Each scene shows the same named points in several views. A view is turned or mirrored, shifted and resized as a whole, has a little noise and may leave points out.
In the rows, 128 means zero.

Scene 1
View 1
Moma: [153 115 114 143 153  98 112 161 184 119 137 138 110 158 128  91 100 117
 122  96 102 147 116 136 106 140 116 152 115 153]
Fofa: [151 123 112 151 146 111 101 152 190 116 141 141 103 158 131  88  90 113
 120  98 119 140 129 138  98 142 121 158 122 140]
tuda: [152 168 117 167 113 166  73 112 126 111 168 145  99 159 132 121 102 125
 141  92 239 139 144 157 120  92 120 168 126 122]
zaros: [157 146 118 149 126 147  96 127 118 120 165 147 115 159 128 122 116 126
 134  88 202 149 118 153 130  86 113 159 110 145]
mutu: [156 109 115 134 158  96 120 167 178 126 137 139 115 157 128  97 108 118
 121  94  94 151 105 135 114 140 108 147 110 164]
Kefop: [182 139 108 163 141 121  94 153 152 124 171 144 113 179 146 129 102 122
 126  92 156 148 111 158 123 117 123 142 113 143]
Lipi: [173 148 115 162 128 137  85 137 139 119 173 144 112 171 144 128 102 124
 133  93 192 148 119 159 124 102 122 147 120 135]
refug: [132 144 117 153 121 146  89 122 160 104 144 142  96 144 120  79  97 118
 134  97 188 135 146 137 104 116 122 176 131 129]
Lan: [143 133 115 158 141 112  94 147 206 106 136 136  96 155 131  81  84 112
 123 101 123 132 145 137  88 149 131 165 140 128]
dis: [145 127 119 136 134 137 106 134 124 120 150 146 114 148 116 106 123 127
 136  86 176 150 115 139 127  92 101 160 105 156]
Ledon: [112 117 123 126 127 136 109 128 150 107 120 142 105 125  98  63 116 121
 128  89 157 152 132 121 108 109  97 180 113 156]
lub: [138 158 117 157 115 159  83 112 138 105 154 145  98 147 123  93 104 126
 137  94 221 138 149 143 113  97 122 179 129 125]
fepo: [139 144 113 164 130 123  87 136 205 103 142 135  88 156 130  76  78 111
 123 107 144 129 157 139  87 149 132 170 145 117]
View 2
Lipi: [151 110 129 102 165 148 166 110 153 162  88 135 130 107 133 132 143  94
 123 126 121 130  22 101  91 145 158 179 115 131]
tuda: [118 130 113 101 161 176 143 106 161 160  84 102 136 110 157 140 157 105
 109 122 128 150  29  94  79 214 184 182  97 122]
Lan: [150 123 133 134 135 148 139 143 126 104  95 135 147 115 132 106 127 189
 118 140 128 127  90 184 105  97 134 152 110 140]
lub: [111 139 111 110 144 179 134 112 150 146  85 103 141 106 151 132 149 134
 106 134 136 145  39 120  79 206 168 173 106 121]
Kefop: [167  97 139 106 164 132 166 116 140 157  92 148 130 109 124 117 134 109
 126 124 119 124  30 115 100 108 140 175 126 141]
fepo: [139 124 132 139 136 153 135 138 133 101  94 122 155 116 145 113 128 188
 113 139 126 140  93 187 102 121 155 153  94 134]
Moma: [155 110 137 121 128 136 152 136 117 131  88 158 130 104 109  90 128 169
 126 149 133 105  59 160 106  66  92 151 155 149]
zaros: [128 120 121  97 151 161 154 105 150 175  78 131 126 101 132 121 150  98
 118 132 132 128   7  85  82 175 143 179 137 130]
Ledon: [ 96 143 110 112 100 182 129 126 119 131  69 121 138  92 126  96 145 177
  98 166 158 110  43 142  91 156  97 144 171 134]
mutu: [158 106 137 118 126 134 159 132 113 138  86 163 129 103 101  82 125 161
 125 156 134  96  54 154 110  54  81 147 164 152]
dis: [119 123 116 100 134 166 150 108 132 168  73 131 126  92 123 109 150 121
 113 151 144 110  13  99  87 157 110 166 162 135]
View 3
zaros: [112 116 122 170 140 175 153 137 138  74  72 120 145  97 131 106 120 187
 149 119  97 119 145 182 107 117 106 167 140 111]
lub: [142 126  85 176 141 173 171 161 132  72 112 119 155 122 132  89 117 185
 142 117  75 131 146 178 117 121 114 162 131 115]
Kefop: [109 111 152 161 126 166 115 123 132  74  64 114 128  94 132 117 120 170
 157 103 107 123 134 150 123 131 113 159 130 101]
Moma: [105  95 141 160 135 129  84  94 131  99  75 117 132  96 123 116 101 135
 140  74 108 132 151 130 131 147 109 160 121 119]
Fofa: [128 108 132 163 128 136  95 119 123  90 100 111 133 111 127 110 104 146
 139  81  96 137 140 123 143 154 116 151 115 106]
Lan: [139 116 124 162 124 136  96 132 120  82 116 109 134 122 129 108 107 144
 142  82  85 141 138 119 149 155 122 146 111  99]
tuda: [136 130 109 172 135 193 170 170 131  55  92 116 150 111 137  95 126 202
 151 131  84 125 134 181 113 115 116 161 136  95]
refug: [151 127  95 172 134 158 147 162 123  76 127 110 149 130 133  92 113 174
 137 103  75 138 142 151 134 136 121 152 123 104]
fepo: [152 121 117 166 121 142 106 146 119  76 125 106 135 129 132 103 113 152
 141  89  83 143 129 120 151 153 127 143 109  95]
Lipi: [119 116 141 168 127 183 134 138 135  67  71 114 134  96 133 107 122 184
 155 116 101 120 134 164 115 123 109 160 136  97]
dis: [110 107 109 170 143 163 146 121 141  91  77 125 148  99 126 106 111 174
 144 103  98 126 157 173 107 120 102 169 138 125]
mutu: [106  93 136 160 135 125  84  94 133 104  79 118 131  99 121 119  97 136
 140  71 107 135 152 127 131 147 108 159 120 123]
View 4
Fofa: [134  94 150 110 106 109 116 108 156 113 116 119 129 113 132 134 134 149
 127 126 152 124 139 121 124  77 123 140 136 148]
Lipi: [151 104 168 167  70 117 115  90 118  98 105  99 116 136 118 131 141 142
 111 107 135 104 132 113 128  94 132 162 110 164]
fepo: [122  82 148 129  95 106 140 115 146 123 117 130 137  97 127 129 115 144
 122 144 167 128 139 129 141  82 128 140 120 149]
tuda: [137 102 166 176  64 108 137  90 110 111  99 112 135 140 107 129 129 118
 102 117 138 107 132 112 137 104 144 167  97 162]
Moma: [136 103 149  96 113 110 109 101 167 109 112 112 130 119 138 137 143 151
 134 114 144 120 144 117 117  70 119 138 149 150]
Kefop: [158 101 163 151  83 120 107  94 132  93 106  93 111 126 127 133 147 151
 121 107 138 107 134 114 120  84 122 152 125 162]
refug: [114  95 154 145  81 100 148 100 129 128 105 134 152 125 112 131 117 113
 107 134 152 119 137 119 145  97 146 162 106 150]
mutu: [138 117 155  92 112 113 103  91 165 107 110 103 133 136 137 142 154 141
 130 100 130 114 144 111 106  72 124 145 154 149]
Lan: [127  87 147 117 104 106 131 115 156 120 117 127 135 103 130 130 123 146
 129 136 160 126 143 127 134  77 123 141 130 148]
Ledon: [114 121 155 105  99  97 133  90 151 130 100 132 166 147 123 141 133 105
 116 110 129 115 148 113 123  90 149 163 131 140]
lub: [126 103 164 167  69 102 140  91 113 119 101 123 145 141 108 132 126 110
 102 120 139 105 134 116 141 105 152 173  97 156]
zaros: [146 119 169 159  69 113 121  81 117 103  97 101 133 151 113 137 144 121
 107  99 123  98 134 108 122 102 142 169 110 162]
View 5
zaros: [ 74  87 103 129  66 120 116 132 160 173 151 139  96  82 136 114 148 144
 159  77  73 138 157 115  96 161 148 125  56 149]
Lan: [ 55 128  96 141 118 120 159 126 122 120 210 128 140 119 137 146 155 100
 112 108  91 146 151 132 149 143 177 136 175 168]
Kefop: [ 61 104  96 149  97 136 148 136 155 140 178 124 115  88 123 124 171 128
 131  76  75 140 156 124 103 154 174 126 108 167]
Fofa: [ 62 123  92 139 109 128 162 130 115 109 208 119 128 110 124 136 159 105
 123  88  91 134 162 116 137 139 173 118 162 167]
dis: [ 79 102  96 111  65 121 125 130 130 158 164 139  94  92 133 117 145 137
 170  69  81 119 169 104 116 144 141 107  74 141]
Ledon: [ 79 120  98  87  65 100 124 121  87 142 190 147 108 122 155 138 114 119
 163 103 104 119 181 104 159 139 131 107 118 132]
mutu: [ 77 128  74 134 101 140 177 135  98  89 204 112 110 105 107 120 164 105
 141  59  95 105 177 101 135 118 167  88 155 163]
fepo: [ 50 126 108 143 120 109 147 119 129 126 210 138 149 115 149 151 147 100
 106 120  88 159 147 142 149 157 176 149 170 171]
refug: [ 54 109 116 120  90  93 108 114 133 169 185 155 137 117 168 150 128 119
 133 133  83 165 149 138 150 173 152 158 122 150]
Lipi: [ 60  93 100 150  90 132 128 133 174 164 157 133 110  76 125 118 166 140
 142  74  65 144 151 126  95 160 173 132  79 163]
View 6
Lipi: [110  98 160 108 123 132 140 103 133 159  86 102 135 156 132 152 167 110
 189 126  61 102 147 121  86  73  99 116 126 146]
Kefop: [119  94 161  99 130 128 128 128 135 160  97  66 140 149 127 134 148 101
 188 133  83 108 139 116  94  71 102 114 120 163]
zaros: [103 115 164 132 128 123 149  74 133 181  89 116 118 165 133 150 194  96
 185 121  62  92 126 122  97  71 101 119 117 141]
Fofa: [105 109 144  55 142 116 106 138 124 123 136  56 130 144 106 107 134 113
 168 113 127  90  96 123 124  94 136 104 104 141]
tuda: [ 87 111 160 111 131 139 155  56 120 148  99 156 133 167 129 181 200 128
 181 111  19  92 138 130  89  83 116 109 135 124]
refug: [ 74 122 146  70 139 123 130  76 109 114 142 135 124 158 109 153 181 128
 157  95  64  74  94 140 117 103 145  98 119 109]
Moma: [111 115 145  71 142 102 101 147 135 142 133  37 122 142 107  95 134  92
 174 121 149  92  88 117 131  88 130 110 100 153]
mutu: [115 122 147  78 142  99 104 152 141 154 126  25 120 138 109  88 135  80
 179 120 159  90  89 109 131  84 125 116  94 158]
lub: [ 82 120 155  99 134 123 145  61 119 137 115 150 120 164 120 167 194 123
 174 104  42  78 111 129 103  92 126 109 125 117]
fepo: [ 89 102 140  35 142 127 109 120 112  89 151  87 141 142  94 136 137 142
 153 100  94  92 102 136 118 110 146  95 118 124]
dis: [104 128 156 129 133 104 142  82 135 183  96 101 105 166 127 129 195  80
 191 118  93  78  98 116 115  75 117 115 105 136]
Lan: [100 106 138  40 144 122  96 135 118 102 148  64 135 144 100 119 131 131
 159 109 116  89  94 132 124 108 145  98 114 135]
Ledon: [ 86 139 143  98 141  97 130  84 125 152 131 102 105 153 110 118 184  91
 173 104 110  68  69 123 127  88 142 110 104 121]

In a view up to two points have been moved. Name them for each view, in the order of its rows, or write -.
view 1 => refug
view 2 => -
view 3 => lub, Moma
view 4 => tuda, mutu
view 5 => Kefop
view 6 => Ledon
